Points on a hilly landscape, in no order, each with its height.
A climber steps from a point to the highest of its 4 nearest points, and stops where none of them is higher. Distance is the straight distance between rows; heights are no part of it.
K_472 (h 403): [112 138 107 116 120 152  95 135 122 141 108 153 136 103]
K_165 (h 559): [151 140 151 143 165  46 192 131 160 129 151  89 124 169]
K_562 (h 535): [178 152 146 131 139  93 193 154 129 161 149 110  78 150]
K_278 (h 461): [181 162 141 114 101 132 173 176 108 192 143 143  62 127]
K_925 (h 83): [142 152  86  42  95 149  71 154 108 138 122 193 110  87]
K_463 (h 420): [100 122 116 124 124 158  94 125 127 127 106 133 146 105]
K_399 (h 401): [172 154 142 131 127 111 184 160 116 170 143 132  76 144]
K_787 (h 709): [ 72  81 132 140 121 160  81 108 118  83 105  81 162 125]
K_890 (h 620): [133 116 151 164 179  57 170 100 175 100 158  95 158 171]
K_345 (h 615): [145 134 137 163 157  96 169 119 143 119 139 123 128 156]
K_699 (h 474): [ 81  75 158 179 128 132 116  77 133  71 132  65 180 154]
K_153 (h 224): [155 161 129 125 108 130 155 169 107 172 132 155  85 132]
K_74 (h 640): [139 145 135 160 146 109 158 127 130 134 134 133 118 146]
K_52 (h 103): [119 112  93  63 107 173  64 134 118 110 113 164 127  82]
K_415 (h 411): [ 97 108 131 158 131 150 106 100 130 113 114 103 164 123]
K_871 (h 486): [136 128 157 148 177  34 186 120 180 114 161  82 150 180]
K_740 (h 330): [131 164 104  89 103 141 102 162 111 160 117 173 112 107]
K_292 (h 81): [146 171 111  80  87 137 115 178 101 174 123 179  91 110]
K_745 (h 162): [158 175 118  81  75 137 128 184  98 189 131 175  78 117]
K_808 (h 208): [132 160  98  74  99 145  93 164 111 157 117 178 108 101]
K_265 (h 501): [107 126 122 142 131 152 105 118 131 126 110 129 147 113]
K_245 (h 383): [102  96 103  82 115 176  65 129 118  99 109 130 136  87]
K_921 (h 215): [110 110 100  77 116 170  69 133 123 115 108 150 132  86]
K_918 (h 555): [154 142 144 148 164  67 185 130 147 126 146 106 113 163]
K_625 (h 518): [113 101 148 173 146 124 140  82 145 102 133 100 167 141]
K_827 (h 488): [ 90  88 109  93 117 172  66 126 118  95 107 118 143  95]
K_648 (h 593): [ 79  87 122 116 121 167  72 118 123  98 106 101 152 107]
K_118 (h 390): [ 98  92 149 173 135 140 123  81 137  94 125  92 172 142]
K_101 (h 442): [158 153 135 142 127 111 171 149 118 156 136 141  90 146]
K_951 (h 512): [161 150 141 146 143  99 179 141 126 147 137 130  96 149]
K_957 (h 365): [122 106 149 177 159  99 152  88 154  98 142 104 162 155]
K_789 (h 44): [132 134  87  46 103 160  68 137 111 118 120 185 120  80]
K_800 (h 727): [115 113 142 175 144 126 137  88 143 109 132 108 160 141]
K_222 (h 516): [147 130 147 151 170  58 183 118 161 118 151 101 136 170]
K_234 (h 628): [ 73  83 140 154 122 154  91  95 117  83 111  73 169 133]
K_81 (h 513): [122 114 145 171 153 113 149  91 150 109 136 111 156 149]
K_752 (h 497): [192 171 135  82  70 149 153 186 101 216 147 162  58 114]
K_530 (h 570): [153 142 141 153 152  90 178 132 133 134 141 123 109 156]
K_72 (h 639): [ 79  91 126 136 121 163  81 108 123  96 109  92 158 118]
K_924 (h 548): [ 73  74 151 170 121 144  99  90 121  74 119  64 175 145]
K_272 (h 757): [130 135 134 167 146 119 149 108 135 125 130 128 140 140]
K_490 (h 346): [135 161 117 124 111 135 132 155 114 161 121 161 107 124]
K_467 (h 674): [125 137 129 162 142 129 140 116 130 130 123 136 135 134]
K_732 (h 39): [143 111  83  32  96 175  60 126 103 100 125 192 119  72]
K_287 (h 297): [110  91 156 183 149 116 142  75 155  86 140  88 176 154]
K_336 (h 21): [132  96  90  44 101 180  59 124 108  89 122 174 121  74]
K_129 (h 504): [117 145 116 139 128 141 113 130 127 143 112 147 137 116]
K_133 (h 728): [187 166 138  99  85 144 163 183 106 207 146 155  59 119]
K_513 (h 587): [164 144 150 135 158  56 195 138 148 138 153  89 105 166]
K_464 (h 589): [116 135 123 153 132 139 123 119 128 133 113 136 140 124]
K_68 (h 685): [121 151 108 109 113 144 106 151 119 151 113 164 123 105]
K_684 (h 514): [139 123 148 160 174  67 172 103 163 108 153 103 145 166]
K_474 (h 567): [140 149 129 151 136 119 153 139 121 146 129 145 113 140]
K_37 (h 278): [162 170 125 108  91 134 149 178 102 184 132 163  79 125]
K_199 (h 616): [169 146 149 135 154  74 197 145 138 145 151 100  94 157]
K_435 (h 294): [102 113 102  93 117 163  73 131 123 117 108 138 139  92]
K_354 (h 524): [ 93 109 121 131 126 161  91 115 128 113 109 113 153 110]
K_719 (h 480): [135 154 122 140 123 127 141 145 120 154 123 154 112 134]
K_98 (h 511): [ 84  93 138 160 126 154 106  94 130  99 115  88 167 129]
K_608 (h 97): [117 132  97  75 112 159  74 140 119 128 116 164 130  88]
K_559 (h 237): [124  97 154 176 165  93 156  78 166  88 152  93 169 161]

For each start below, name the point where the climber stops.
K_530: K_272
K_101: K_272
K_222: K_199
K_608: K_787
K_153: K_133
K_921: K_787
K_918: K_199
K_98: K_787
K_463: K_787

Call two points neighbours if one is among the 4 nearest of the other. Go from one point of each pair to the other, from neighbour to neighbour, staying as high as possible. Name the lowest point that can't be avoided.
K_800 / K_133: K_399
K_787 / K_800: K_265
K_890 / K_800: K_81
K_890 / K_199: K_222
K_199 / K_272: K_530
